Each row is a point on a landscape with many peaks, with its height.
A climber steps from a point to the highest of its 2 nearest points, and stops where none of them is higher. Distance is the straight distance between rows; heights are no part of it.
Z_558 (h 512): [148,  92, 112, 154, 112, 128, 152, 152, 118, 121, 121, 111, 154, 122, 133,
 136, 162, 136, 140, 123, 115, 177, 119, 167, 159, 149, 138, 126, 140, 108,
 114]
Z_918 (h 499): [142,  67,  94, 174, 120, 132, 117, 134, 132, 101, 120, 110, 127, 150, 145,
 131, 149, 152, 158, 135, 168, 161, 102, 122, 159, 120, 138, 141, 119, 133,
 121]
Z_491 (h 366): [114,  95, 132, 143,  80, 121, 137, 149,  91, 112, 107, 134, 146, 122, 129,
 126, 143, 138, 128,  96,  77, 113, 126, 153, 155, 130, 109, 143, 109, 150,
 131]
Z_533 (h 529): [116, 155, 127,  96, 147, 139, 128, 141, 147, 137, 136, 122, 110, 135, 134,
 124, 116, 134, 123, 148, 134, 128, 145, 114, 133, 136, 146, 141, 120, 103,
 127]
Z_944 (h 79): [164, 110, 119, 129,  94, 116, 104, 108,  86, 118, 119, 138, 101, 138, 103,
 128, 147,  96, 115, 126, 113,  98, 125, 128, 113, 103, 115, 117, 103, 117,
 132]
Z_67 (h 228): [ 98, 129, 118,  94, 135,  85, 146, 157, 134, 129, 130, 115, 133, 107, 108,
 133, 114, 144,  97, 129, 111, 130, 167, 127, 113, 152, 145, 142, 150, 127,
 132]
Z_210 (h 105): [143, 123,  89,  79, 134,  95, 126, 124, 140, 151, 110,  87, 144, 124, 122,
 156, 169, 126, 105, 133, 141, 130, 114, 156,  98, 152, 132, 141, 180,  94,
 125]
Z_303 (h 520): [132, 118, 149, 146, 109, 153, 138, 135, 129, 129, 109, 126, 117, 123, 121,
 116, 125, 102, 137, 123, 101, 134, 109, 138, 155, 111, 121, 108,  95, 124,
 122]
Z_820 (h 491): [134, 171, 156,  83, 149, 160, 126, 128, 131, 156, 135, 148, 112, 148, 142,
 130, 138, 129, 126, 145, 145,  98,  86, 137, 144, 119, 140, 139, 150, 118,
 149]
Z_769 (h 597): [100, 148, 165, 114, 121, 139, 125, 126, 145, 127, 119, 121, 131,  81, 106,
 130, 131, 127, 107, 143, 103, 135, 107, 139, 124, 161, 147, 154, 141, 131,
 124]
Z_162 (h 442): [ 93, 124, 117, 138,  95, 113, 132, 147, 115, 107, 136, 136, 132, 110, 128,
 151, 138, 147, 128,  96,  79, 119, 145, 129, 128, 138, 135, 111, 111, 163,
 136]
Z_473 (h 409): [129, 155, 167,  86, 138, 152, 148, 124, 104, 175, 135, 129, 172, 139, 148,
 130,  84, 116, 101, 140, 178, 118, 135, 135,  97, 109, 121, 132, 148, 124,
 129]
Z_188 (h 580): [100, 149, 166, 112, 114, 138, 150, 147, 119, 143, 125, 128, 141, 122, 142,
 126,  95, 118, 115, 124, 107, 141, 121, 153, 152, 144, 144, 145, 107, 126,
 127]
Z_29 (h 204): [152, 130, 119,  82, 113, 119, 126, 152, 115, 154, 138, 114, 126, 158, 140,
 127, 136, 139,  99, 140, 158, 107, 116, 162, 143, 135, 134, 167, 153,  99,
 129]
Z_813 (h 399): [155,  85, 116, 137,  96, 136, 116, 126, 117, 123, 130, 122, 127, 135, 146,
 123,  72, 141, 118, 147, 181, 146, 145, 121, 133, 116, 126, 138, 114, 107,
 111]
Z_448 (h 156): [122, 162, 141,  80, 108, 108, 148, 151, 102, 140, 143, 118, 123, 147, 128,
 113, 131, 135,  92, 127, 137,  91, 132, 169, 149, 147, 142, 141, 163, 111,
 130]
Z_529 (h 629): [158, 118,  88, 179, 157, 123, 112, 113, 171, 115, 133,  76, 142, 169, 132,
 145, 186, 151, 156, 129, 154, 182, 115, 152, 123, 161, 143, 125, 133, 137,
 120]
Z_289 (h 144): [153, 139, 102, 113, 118, 116, 124,  98, 144, 114, 141,  74, 139, 159, 138,
 120, 200, 173, 132, 155, 116, 136, 110, 173, 148, 166, 138, 155, 170, 112,
 156]
Z_196 (h 336): [131, 145, 153, 121, 139, 147, 136, 136,  98, 164, 138, 125, 153, 151, 177,
 125,  55, 133, 109, 137, 149, 133, 145, 137, 133, 117, 143, 158, 108, 148,
 160]
Z_539 (h 73): [158, 118, 121, 138, 130, 185, 125, 139, 127, 143, 127, 146, 141, 122, 164,
 128, 116, 134, 135, 132, 135, 130, 114, 132, 138, 119, 122, 158, 116, 116,
 125]
Z_795 (h 96): [114, 103,  92, 154, 108,  91, 112, 114, 131,  98, 122,  87, 136, 124, 135,
 139, 154, 165, 154, 149, 116, 177, 144, 127, 134, 159, 150, 151, 125, 135,
 115]
Z_322 (h 216): [120, 124, 116, 127,  82,  90, 121, 127,  73, 104, 117, 123, 118, 140, 118,
 124, 111, 117, 103, 104,  93,  96, 159, 134, 121, 135, 123, 124,  95, 138,
 135]
Z_474 (h 424): [121, 112, 150, 179, 138, 145, 120, 146, 131, 126, 122, 163, 120, 133, 149,
  94, 127, 135, 155, 105,  93, 129, 110, 132, 188, 110,  99, 155,  86, 143,
 130]
Z_469 (h 161): [146, 131, 128,  86, 114, 122, 128, 132, 139, 130, 129,  92, 121, 156, 125,
 125, 179, 152, 118, 136, 127, 114,  97, 172, 164, 145, 139, 164, 159, 107,
 147]
Z_796 (h 133): [142, 133, 103, 115, 133, 115, 118,  87, 168, 114, 142,  74, 143, 125, 118,
 132, 190, 148, 138, 148, 118, 175, 119, 151, 116, 169, 145, 136, 156, 117,
 135]
Z_321 (h 576): [139, 134, 105, 103, 158, 118, 144, 144, 151, 116, 136, 128, 133, 123, 107,
 127, 153, 132, 119, 136, 139, 145, 162, 107, 118, 153, 127, 141, 158,  83,
  97]
Z_36 (h 461): [138, 136, 165, 106, 134, 179, 129, 119, 145, 165, 148, 150, 130, 145, 145,
 137,  99, 127, 128, 141, 165, 125, 109, 126, 127,  89, 125, 112, 122, 140,
 150]
Z_611 (h 546): [ 88, 136,  87, 168, 137, 114, 103, 137, 146, 109, 151, 131, 101, 124, 165,
 106, 152, 128, 166, 114, 131, 115, 136, 127, 127, 116, 118, 133, 106, 163,
 106]
Z_261 (h 392): [134, 139, 170, 163, 114, 158, 154, 111,  89, 154, 150, 127, 160, 149, 162,
 126,  60, 104, 107, 115, 126, 131, 144, 131, 132, 111, 128,  97, 109, 167,
 179]
Z_652 (h 526): [106, 123, 136, 115, 125, 159, 130, 104, 162, 111, 118, 112, 156,  87, 142,
 103, 161, 149, 148, 129,  78, 157,  93, 161, 142, 155, 138, 147, 143, 135,
 145]
Z_235 (h 508): [135, 151, 147,  73, 149, 150, 124, 125, 149, 155, 132, 142, 121, 153, 116,
 146, 138, 124, 115, 144, 171,  98, 106, 107, 121, 120, 119, 117, 166, 105,
 135]
Z_651 (h 407): [130, 138, 153, 116, 146, 129, 116, 107, 154, 153, 107, 126, 105, 125, 106,
 149, 110,  97, 133, 151, 160, 123, 110,  88, 101, 105, 122,  91, 123, 118,
 121]
Z_692 (h 481): [102, 126,  98, 126, 147,  90, 132, 133, 153, 114, 137, 129, 107, 110, 111,
 132, 145, 129, 147, 130, 104, 135, 151,  98, 104, 119, 124, 120, 120, 140,
 121]
Z_213 (h 505): [104, 146,  96, 176, 150, 100, 114, 106, 168, 117, 159, 112, 137, 110, 131,
 120, 198, 135, 163, 131, 106, 166, 142, 130,  95, 145, 118, 125, 150, 163,
 102]
Z_803 (h 346): [127, 151, 151, 147, 146, 141, 134, 107, 124, 146, 145, 128, 121, 143, 130,
 126,  74, 106, 117, 137, 137, 114, 154,  84,  99,  94, 122,  85, 104, 156,
 159]
Z_771 (h 564): [124,  93, 122, 183, 115, 124, 138, 139, 139,  99, 128, 121, 153, 129, 135,
 118, 175, 152, 165, 108,  87, 173, 112, 150, 179, 149, 113, 142, 118, 129,
 115]
Z_927 (h 470): [107, 152, 163, 133, 131, 111, 145, 138, 103, 155, 115, 111, 137, 119, 121,
 140,  68, 100,  90, 133, 117, 114, 145, 112, 103, 130, 136, 118, 120, 153,
 148]
Z_919 (h 472): [117, 154, 162,  89, 167, 144, 156, 128, 121, 161, 131, 152, 149, 138, 127,
 138,  79, 123, 109, 142, 157, 110, 135,  91,  88, 112, 116, 119, 156, 128,
 149]
Z_240 (h 212): [136, 120, 116, 114, 153,  92, 160, 144, 138, 109, 124, 158, 121, 111,  96,
 118, 107, 123, 131, 113, 135, 148, 184,  90, 124, 118, 121,  93, 129, 109,
 112]
Z_329 (h 671): [141, 113, 104, 135, 125, 140, 121, 155, 126, 117, 134, 122, 136, 121, 129,
 141, 130, 145, 120, 132, 148, 138, 153, 108, 125, 143, 128, 165, 137, 114,
  99]
Z_593 (h 662): [139, 126, 100,  97, 156,  98, 126, 138, 159, 140, 155, 139,  92, 132, 110,
 136, 141, 122, 137, 136, 160, 143, 137, 111, 120, 106, 140,  98, 138, 103,
 129]
Z_226 (h 309): [147, 139, 160, 134, 134, 147, 123,  86, 136, 161, 141, 134, 137, 127, 140,
 142,  88, 115, 118, 159, 154, 117, 143,  90,  89,  77,  98, 112, 109, 135,
 145]
Z_856 (h 229): [143, 119, 131, 102, 158,  76, 141, 118, 137, 131,  89, 142, 116,  85,  70,
 159, 118, 107, 136, 130, 142, 136, 115,  97,  98, 125, 120, 102, 160, 105,
 124]
Z_452 (h 550): [165, 123, 102,  81, 144, 105, 123, 127, 149, 152, 141, 129, 113, 147, 127,
 141, 126, 127, 107, 149, 173, 127, 142, 112, 122, 120, 124, 124, 148,  73,
 131]
Z_755 (h 347): [148,  97, 160, 150, 118, 169, 147, 135, 108, 155, 135, 159, 155, 137, 167,
 108,  71, 145, 129, 135, 133, 134, 123, 150, 156,  91, 100, 143, 112, 134,
 153]
Z_605 (h 48): [164,  96, 108, 147,  99, 137, 112, 137, 115, 136, 119, 122, 121, 118, 124,
 150, 142, 116, 121, 128, 115, 113, 106, 129, 116, 104, 114, 151, 110, 134,
 126]
Z_549 (h 467): [ 84, 149, 141, 145, 116, 133, 138, 143, 138, 123, 142, 154, 127, 118, 149,
 134, 115, 144, 134,  82,  75, 119, 114, 136, 158, 146, 142, 112,  96, 162,
 149]
Z_932 (h 155): [155, 108, 133, 135,  87, 121, 127, 130,  78, 143, 107, 114, 135, 129, 138,
 122,  91,  95, 106, 124, 132, 116, 133, 147, 114, 103, 109, 139, 102, 128,
 110]
Z_684 (h 478): [ 79, 156, 160, 132, 133, 142, 125, 144, 154, 131, 152, 147, 108, 120, 126,
 123, 130, 118, 139, 111, 117, 130, 103, 132, 148, 126, 143, 113, 108, 157,
 122]
Z_979 (h 97): [141,  71, 110, 165,  71, 129, 112, 120,  71,  80, 138, 160, 130, 155, 139,
 106, 123, 157, 121, 126, 148, 105, 139, 126, 148, 114, 113, 123, 109, 129,
 131]
Z_106 (h 58): [139, 150, 140, 109, 143, 177, 137, 135, 141, 135, 112, 129, 139, 122, 136,
 122, 160, 130, 125, 134, 127, 119,  99, 159, 145, 161, 141, 146, 163,  96,
 125]
Z_936 (h 439): [ 99, 131, 126, 157, 116, 147, 107, 125, 133, 103, 118, 138, 115, 130, 128,
 106, 172, 133, 151, 101,  88,  90, 127, 134, 141, 116, 116, 121, 106, 168,
 125]
Z_369 (h 594): [123, 143, 178, 148, 107, 128, 125, 113, 116, 130,  99, 120, 111, 102,  94,
 135, 112,  92, 119, 140, 111, 125, 115, 118, 122, 123, 134, 106, 107, 139,
 116]
Z_634 (h 390): [107, 161, 135, 159, 140, 133, 102, 108, 124, 104, 130, 156, 108, 123, 111,
  99, 160, 101, 138, 122, 111,  73, 125, 100, 102, 120,  99, 127, 120, 143,
  99]
Z_513 (h 398): [107, 152, 131, 132, 124, 125, 141, 139,  97, 146, 131, 117, 141, 146, 156,
 133,  49, 123, 101, 111, 109, 115, 159, 116, 119, 140, 138, 144, 107, 159,
 157]
Z_306 (h 428): [ 95, 139, 125, 153, 136, 148, 109, 108, 163, 106, 110, 118, 107,  97, 122,
 114, 166, 120, 157, 123, 101, 107, 107, 126, 114, 127, 122, 114, 130, 156,
 112]
Z_347 (h 417): [113, 178, 145, 138, 168, 161, 113, 112, 135, 139, 118, 164, 107, 113, 164,
 115, 113, 116, 156, 127, 115, 107, 112, 118, 119, 107, 136, 140, 107, 152,
 125]
Z_900 (h 126): [103, 147, 145,  71, 168, 103, 162, 137, 141, 135, 120, 141, 117, 149,  94,
 133, 104, 124, 115, 139, 138, 106, 122,  99, 105, 135, 130,  98, 171, 109,
 157]
Z_525 (h 139): [138, 142, 129,  79, 136, 131, 120, 122, 147, 159, 107,  96, 139, 130, 126,
 155, 137, 104, 102, 142, 142, 117,  84, 141, 110, 150, 129, 158, 156,  91,
 121]
Z_959 (h 622): [127, 142, 105, 102, 170,  94, 131, 112, 176, 125, 142, 123, 111, 123,  93,
 139, 182, 120, 146, 140, 142, 144, 114, 112, 107, 135, 129, 107, 166,  99,
 115]
Z_601 (h 495): [120, 108, 144, 143, 125, 147, 137, 127, 146, 128, 101, 118, 138, 103, 128,
 108, 140, 125, 144, 123,  64, 142,  93, 154, 161, 136, 112, 153, 116, 125,
 135]
Z_814 (h 525): [127, 118,  95, 193, 134, 146,  88, 130, 126, 101, 139, 151, 114, 134, 170,
  96, 159, 139, 163, 115, 136,  98, 122, 132, 143, 114, 118, 154, 107, 155,
 113]
Z_440 (h 455): [106, 100, 112, 147,  95, 116, 142, 164, 109, 117, 149, 141, 139, 122, 156,
 143, 133, 158, 139, 119, 111, 149, 129, 141, 162, 136, 145, 120, 110, 134,
 127]
Z_186 (h 288): [120, 121, 144, 136,  96, 148, 129, 134,  79, 111, 118, 150, 144, 157, 145,
 112, 111, 132, 118,  95,  98,  86, 140, 137, 146, 120, 109, 135,  95, 154,
 145]
Z_994 (h 179): [141, 121, 123,  82, 145, 109, 122, 135, 145, 160,  91, 106, 144, 119, 111,
 158, 119, 102,  94, 130, 159, 120, 124, 111,  93, 130, 110, 148, 161, 102,
 109]
Z_326 (h 130): [142, 127, 129, 101, 137, 107, 152, 122, 111, 152, 128, 118, 131, 144, 127,
 133,  45, 105, 104, 126, 152, 138, 174, 109,  95, 106, 121,  98, 128, 122,
 145]
Z_829 (h 574): [ 95, 192, 197, 101, 149, 115, 152, 123, 108, 156, 129, 107, 145, 146, 116,
 132,  92, 115,  97, 149, 143, 115, 131, 126, 126, 151, 161, 128, 150, 137,
 156]
Z_662 (h 54): [168, 107, 130, 111, 120, 174, 121, 133, 140, 169, 138, 142, 151, 127, 158,
 144, 113, 128, 104, 140, 170, 127, 108, 146, 120, 114, 116, 147, 144, 104,
 130]
Z_624 (h 277): [125, 120, 110,  92, 134,  81, 151, 131, 122, 117,  99, 113, 140,  86,  85,
 157, 144, 125, 134, 113, 120, 151, 155, 126,  98, 135, 125, 125, 167, 127,
 106]
Z_65 (h 46): [132,  87,  89, 153,  90,  91, 116, 124,  70,  78, 139, 150, 126, 142, 132,
 130, 127, 161, 130, 119, 144, 117, 170,  99, 126, 121, 119, 120, 116, 131,
 115]
Z_643 (h 106): [112, 124,  98, 129, 114,  76, 113, 105, 152, 112, 138,  97, 124, 116, 112,
 139, 167, 162, 163, 138, 115, 192, 163, 137, 129, 138, 150, 115, 134, 152,
 124]
Z_355 (h 438): [171,  89, 142, 151, 102, 157, 130, 133, 127, 145, 119, 134, 120, 122, 133,
 117, 104, 112, 126, 133, 140, 139, 124, 144, 154,  96, 117, 100, 104, 113,
 128]
Z_343 (h 554): [142, 116, 128, 111, 112, 128, 137, 133, 128, 133,  99, 103, 129,  98, 109,
 142, 133, 105, 123, 121, 129, 149, 119, 157, 130, 142, 142, 123, 139, 107,
 105]
Z_805 (h 285): [133, 136, 148,  91, 140, 115, 127, 141, 115, 185, 113, 115, 160, 126, 131,
 131,  94, 102,  81, 135, 178, 112, 131, 143,  87, 107, 123, 137, 157, 118,
 102]
Z_290 (h 636): [168, 111,  92, 151, 150, 149, 108, 135, 166, 127, 161, 115, 122, 156, 141,
 141, 170, 139, 134, 133, 177, 152, 103, 133, 141, 142, 141, 136, 135, 102,
 119]
Z_543 (h 120): [128, 126,  95,  91, 118,  87, 131, 103, 140, 116, 125,  83, 127, 113, 115,
 134, 158, 148, 142, 141, 121, 177, 150, 158, 128, 153, 153, 114, 154, 110,
 131]
Z_498 (h 565): [ 95, 133, 105, 144, 139, 128, 113, 151, 157, 119, 160, 136, 106, 133, 153,
 117, 141, 151, 154, 130, 138, 137, 127, 132, 157, 133, 152, 138, 111, 139,
 120]
Z_416 (h 572): [ 77, 165, 142, 102, 145, 126, 116, 109, 167, 113, 152, 138, 124,  86, 122,
 114, 146, 148, 132, 135,  97, 133, 114, 124, 124, 155, 147, 149, 139, 142,
 130]
Z_112 (h 538): [148, 149, 101, 130, 162, 150, 130, 127, 156, 113, 140, 105, 147, 122, 124,
 146, 174, 140, 128, 129, 132, 142, 125, 130, 110, 175, 136, 156, 155, 103,
 107]
Z_430 (h 433): [141, 129, 130, 127, 142, 151, 113, 122, 168, 144, 118, 117, 111, 117, 112,
 150, 149,  97, 134, 130, 141, 135,  88, 116, 116, 121, 126, 120, 128, 116,
 108]
Z_580 (h 436): [140,  74, 106, 153, 123, 128, 150, 160, 112, 127, 101,  99, 163, 135, 151,
 111, 124, 132, 135, 120, 124, 158, 104, 167, 164, 151, 113, 162, 134,  96,
 110]
Z_835 (h 331): [147, 118, 104, 115, 121,  85, 138, 121,  97, 106, 103, 134, 120,  99,  88,
 146, 133, 109, 134, 106, 111, 123, 156, 109,  98, 115, 111, 117, 135, 124,
 107]
Z_665 (h 494): [169, 101, 111, 130, 133, 124, 114, 131, 143, 131, 111, 126, 124, 109, 105,
 142, 118, 122, 109, 128, 158, 135, 168,  91, 106, 114, 106, 134, 130, 107,
 108]
Z_331 (h 489): [104, 160, 159, 122, 174, 146, 139, 125, 142, 139, 135, 165, 123, 127, 121,
 127, 100, 112, 143, 140, 141, 106, 123,  74,  96, 105, 109, 116, 132, 144,
 121]
Z_181 (h 651): [ 89, 151, 185, 102, 118, 130, 142, 132, 124, 151, 103, 116, 150,  98, 129,
 119, 101, 121, 106, 138,  98, 126,  90, 167, 133, 150, 147, 154, 140, 142,
 140]
Z_704 (h 425): [125, 121,  88, 160, 124, 100, 102, 118, 106,  99, 141, 151, 109, 141, 115,
 114, 196, 127, 147, 113, 120,  99, 165, 118, 107, 105, 109,  94, 126, 148,
 118]
Z_356 (h 483): [ 91, 167, 162, 100, 154, 146, 124, 130, 157, 143, 139, 141,  99, 133, 122,
 128, 137, 119, 149, 141, 134, 119,  78, 135, 135, 124, 150, 123, 136, 140,
 135]
Z_956 (h 134): [117, 157, 134,  72, 132, 104, 157, 148, 114, 146, 135, 123, 115, 143, 109,
 131, 109, 121,  90, 132, 138, 103, 140, 143, 121, 147, 152,  98, 172, 109,
 150]
Z_267 (h 237): [147, 118, 125, 129, 139, 105, 148, 119, 133, 115, 147, 161, 115, 131, 102,
 116,  68, 122, 124, 109, 148, 139, 184,  86, 113,  94, 107,  84, 115, 130,
 131]
Z_501 (h 223): [120, 138, 141, 134,  90, 128, 130, 128,  67, 121, 129, 142, 147, 161, 127,
 123,  84, 112,  86,  88, 107,  82, 164, 119, 114, 128, 112, 119, 109, 158,
 152]
Z_824 (h 410): [ 91, 174, 136,  97, 157, 146, 132, 116, 130, 131, 119, 146, 123, 114, 154,
 131,  97, 138, 145, 125,  90, 115, 115, 124, 120, 142, 151, 144, 123, 145,
 147]
Z_478 (h 271): [135, 127, 129,  98, 121, 130, 132, 162, 106, 166, 140, 124, 133, 155, 162,
 122,  85, 141,  97, 146, 162, 116, 128, 158, 140, 127, 148, 155, 135, 118,
 153]
Z_892 (h 421): [119, 168, 134, 151, 169, 172, 107, 121, 158, 127, 117, 150, 116,  92, 134,
 123, 150, 121, 149, 131, 113, 111,  95, 126, 113, 139, 137, 151, 134, 139,
 110]
Z_660 (h 583): [118,  77, 108, 158,  99, 134, 123, 140, 107,  95, 131, 136, 122, 141, 151,
 123,  96, 163, 139, 139, 173, 144, 128, 107, 161, 125, 143, 126, 109, 130,
 120]
Z_456 (h 551): [104, 144, 133,  87, 124, 136, 116,  94, 154, 106, 149, 107, 152,  92, 135,
 102, 173, 164, 126, 145,  97, 148, 117, 149, 130, 165, 149, 141, 166, 138,
 154]
Z_965 (h 711): [183, 104,  84, 153, 144, 129, 114, 126, 158, 126, 124,  86, 142, 142, 128,
 171, 167, 136, 123, 128, 160, 162, 120, 143, 124, 159, 141, 125, 134,  98,
 126]
Z_487 (h 591): [185, 102, 118, 150, 157, 166, 113, 139, 172, 148, 131, 114, 143, 145, 141,
 144, 151, 125, 114, 124, 153, 142,  84, 150, 156, 149, 124, 150, 125,  94,
 140]
Z_672 (h 420): [168,  96, 109, 148,  94, 149, 114, 110, 110, 109, 135, 143, 109, 124, 126,
 117, 118, 124, 140, 121, 149, 123, 148, 125, 126,  95, 107,  91, 110, 116,
 111]
Z_325 (h 176): [135, 116, 107, 102, 116, 111, 148, 147, 107, 118, 123, 125, 126, 124, 123,
 134,  72, 127, 122, 112, 153, 144, 180, 119, 121, 125, 129, 102, 126, 109,
 113]
Z_217 (h 500): [106, 109, 120, 139, 117, 148, 134, 163, 118, 119, 150, 156, 133, 145, 170,
 125,  92, 166, 134, 117, 137, 128, 132, 127, 168, 134, 148, 133, 106, 142,
 143]
Z_345 (h 465): [170, 110, 114, 158, 121, 146, 122, 116, 148, 116, 108, 100, 121, 110, 106,
 145, 163, 105, 137, 110, 123, 148, 109, 141, 128, 134, 127, 115, 120, 116,
 106]
Z_689 (h 81): [144, 104,  94, 135, 147, 158, 117, 142, 141, 133, 114, 116, 137, 142, 169,
 128, 141, 157, 152, 145, 135, 139, 101, 145, 156, 146, 143, 175, 127, 107,
 137]
Z_373 (h 527): [108, 163, 189, 104, 138, 129, 161, 142,  98, 180, 115, 108, 158, 151, 145,
 111,  90, 107,  97, 135, 143, 118, 112, 174, 141, 131, 153, 125, 142, 136,
 156]
Z_561 (h 445): [114, 121, 151, 137, 145, 136, 139, 155, 133, 138, 130, 161, 130, 136, 164,
 107, 107, 150, 150, 121,  94, 151, 105, 149, 197, 133, 130, 164,  98, 123,
 148]
Z_159 (h 531): [101, 148, 155, 135, 125, 105, 131, 126, 130, 122, 114, 125, 109, 106,  90,
 132,  98, 112, 109, 126,  98, 113, 150,  93, 108, 134, 130, 110, 114, 150,
 129]
Z_285 (h 411): [117,  91, 110, 180,  92, 104, 101, 124, 111,  81, 122, 124, 117, 155, 133,
 105, 167, 148, 150, 116, 108, 125, 123, 129, 169, 128, 125, 149,  86, 146,
 119]
Z_989 (h 459): [118, 133, 137, 147, 112, 150,  88, 123, 105, 104, 130, 161, 113, 163, 121,
  88, 172, 121, 123, 109, 111,  77, 131, 137, 141, 113, 118, 132,  95, 142,
 133]
Z_839 (h 503): [120, 133, 117, 124, 145, 143, 127, 144, 140, 130, 142, 146, 117, 122, 131,
 129, 111, 129, 134, 130, 127, 109, 147,  89, 109, 108, 115, 130, 114, 140,
 122]
Z_57 (h 595): [136, 112, 103, 129, 133, 155, 111, 143, 148, 127, 172, 146, 114, 148, 151,
 119, 137, 149, 145, 142, 179, 142, 121, 127, 145, 122, 136, 132, 129, 110,
 113]
Z_157 (h 382): [122, 133, 128, 124, 130,  77, 141, 111,  94,  90, 112, 162, 110, 118,  70,
 131, 128, 103, 130,  97, 101,  99, 149,  91, 103, 118, 110,  81, 129, 134,
 130]
Z_305 (h 454): [133, 118,  95, 157, 115, 103, 108, 121, 128, 104, 132, 122,  95, 113, 114,
 132, 165, 120, 153, 120, 118, 132, 148, 120, 120, 113, 128, 101, 112, 143,
 109]
Z_610 (h 458): [141,  91,  95, 190, 111, 117, 110, 124, 129,  99, 120, 104, 124, 148, 126,
 133, 182, 148, 170, 118, 131, 159, 124, 135, 147, 121, 128, 132, 114, 156,
 107]
Z_142 (h 86): [114, 105, 100, 138, 121, 120, 128, 139, 133, 115, 125, 100, 141, 131, 158,
 128, 146, 169, 146, 152, 118, 161, 111, 150, 163, 164, 160, 177, 129, 118,
 135]
Z_843 (h 25): [112, 109,  95, 146, 121,  90, 130, 142, 109,  91, 160, 158, 120, 141, 128,
 126, 109, 148, 133, 109, 128, 120, 175,  78, 125, 121, 112, 119, 101, 137,
 113]
Z_576 (h 214): [140, 124, 129, 130, 132, 102, 121, 109, 137, 116, 102, 124, 107,  74,  71,
 165, 150, 103, 140, 127, 124, 140, 106, 112, 100, 131, 130, 108, 146, 125,
 108]
Z_504 (h 383): [133, 131, 137, 146, 136, 129, 112, 113, 139, 129, 128, 149,  95, 113, 101,
 127, 126,  93, 136, 129, 145, 103, 119,  94,  96,  86, 103,  83, 123, 140,
 108]
Z_393 (h 581): [144, 149, 110,  85, 145,  74, 146, 104, 147, 117, 133, 111, 116, 130,  89,
 126, 191, 144, 127, 144, 129, 130, 147, 128, 123, 150, 132, 104, 191,  89,
 133]
Z_27 (h 705): [128, 134, 179, 109, 115, 136, 138, 136, 120, 151, 104, 118, 129, 118, 102,
 150, 108,  97, 111, 137, 148, 136, 110, 126, 123, 121, 136, 122, 128, 130,
 113]
Z_91 (h 487): [120, 159, 192, 100, 150, 163, 155, 127, 115, 167, 119, 126, 146, 154, 143,
 133,  98, 113, 133, 136, 140, 129,  97, 136, 147, 110, 142, 123, 122, 148,
 164]
Z_354 (h 325): [161, 102, 128, 128, 120, 123, 129, 116, 133, 126, 146, 144, 124, 124, 119,
 120,  75, 133, 111, 138, 165, 140, 175,  93, 104,  98,  97, 124, 113, 112,
 115]
Z_389 (h 365): [108, 153, 156, 155, 123, 131, 119, 107, 110, 122, 142, 153, 104, 135, 111,
 112, 104,  94, 126, 120, 123,  92, 132,  98, 108, 102, 113,  70, 104, 156,
 135]
Z_613 (h 127): [144, 120, 107, 131,  92, 117, 110, 116,  72, 108, 141, 147, 120, 154, 130,
 114, 115, 119, 108, 131, 118,  91, 157, 113, 110, 115, 109, 133,  96, 114,
 131]
Z_379 (h 484): [107, 134, 107, 166, 117, 123, 111,  86, 159, 114, 151, 101, 155, 116, 147,
 113, 192, 150, 169, 138,  93, 194, 123, 157, 117, 146, 132, 116, 140, 168,
 122]
Z_913 (h 537): [139, 147, 124,  74, 146, 106, 129, 119, 156, 135, 118, 119, 100, 150, 100,
 137, 171, 134, 119, 145, 148,  88, 118, 113, 125, 133, 121, 107, 179,  91,
 140]
Z_48 (h 497): [146, 110, 108, 169, 107, 161, 101, 124, 110, 107, 146, 156, 115, 135, 142,
 104, 146, 129, 140, 123, 129,  97, 135, 122, 132, 102, 108, 124, 103, 138,
 117]
Z_98 (h 426): [107, 171, 179, 167, 125, 140, 150, 120,  92, 150, 136, 128, 149, 137, 139,
 146,  75,  97, 107, 116, 104, 119, 128, 109, 128, 136, 149,  99, 109, 168,
 170]
Z_342 (h 369): [129, 110, 109, 127,  88, 104, 132, 129,  96, 119,  96, 100, 123, 106, 126,
 129, 111, 113, 122, 119, 100, 126, 143, 155, 125, 132, 131, 122, 110, 123,
 114]
Z_437 (h 521): [120, 143,  87, 157, 146, 138, 129, 127, 149, 108, 153, 126, 139, 113, 133,
 135, 179, 135, 158, 127, 116, 149, 145, 116, 112, 150, 129, 124, 139, 125,
  91]
Z_324 (h 596): [140, 109, 107, 175, 147, 148, 135, 127, 162, 110, 129,  95, 157, 151, 134,
 132, 187, 151, 168, 117, 114, 181, 101, 161, 149, 154, 128, 144, 132, 139,
 124]
Z_166 (h 418): [136, 127, 158, 149, 113, 169, 127, 120, 123, 143, 159, 155, 129, 145, 153,
 121,  82, 129, 131, 127, 138, 127, 131, 125, 137,  83, 115, 117,  90, 163,
 148]
Z_255 (h 555): [ 87, 187, 163,  80, 142, 125, 137, 123, 143, 133, 135, 116, 116, 142, 118,
 118,  98, 131, 107, 139, 116, 120, 136, 128, 140, 160, 154, 133, 134, 128,
 152]
Z_418 (h 250): [ 97, 126, 141,  88, 145,  90, 153, 142, 134, 126, 103, 126, 138,  95,  82,
 145, 118, 124, 111, 130, 114, 124, 133, 107,  89, 142, 123, 140, 167, 126,
 120]
Z_234 (h 466): [127, 139, 168, 138, 151, 154, 143, 134, 125, 155, 100, 148, 134, 112, 153,
 111, 112, 121, 147, 131,  76, 135,  90, 149, 163, 118, 119, 156, 108, 131,
 149]
Z_387 (h 402): [114, 142, 130, 143, 111, 111, 110, 115,  99,  91, 135, 161, 106, 128,  90,
 120, 170, 106, 122, 105, 105,  87, 138, 110, 109, 119, 114,  95, 121, 135,
 114]
Z_128 (h 209): [160,  79, 143, 164,  81, 160, 121, 120,  91, 118, 131, 161, 141, 145, 145,
  96,  99, 146, 116, 130, 133, 104, 130, 146, 146,  94,  90, 141, 108, 130,
 144]
Z_335 (h 64): [142, 138, 140, 124, 143, 165, 134, 153, 117, 147, 106, 148, 149, 113, 166,
 115, 121, 139, 125, 125, 117, 133, 116, 168, 159, 152, 142, 180, 135, 111,
 128]
Z_587 (h 194): [147, 119, 132,  93, 144,  94, 146, 129, 119, 150, 100, 138, 126, 107,  96,
 148,  85, 103, 112, 128, 154, 130, 147, 103,  92, 105, 114,  98, 148, 109,
 129]

Where does a climber stop that starts at each point below?
Z_65: Z_829
Z_689: Z_27
Z_956: Z_27
Z_347: Z_965
Z_672: Z_965
Z_501: Z_593
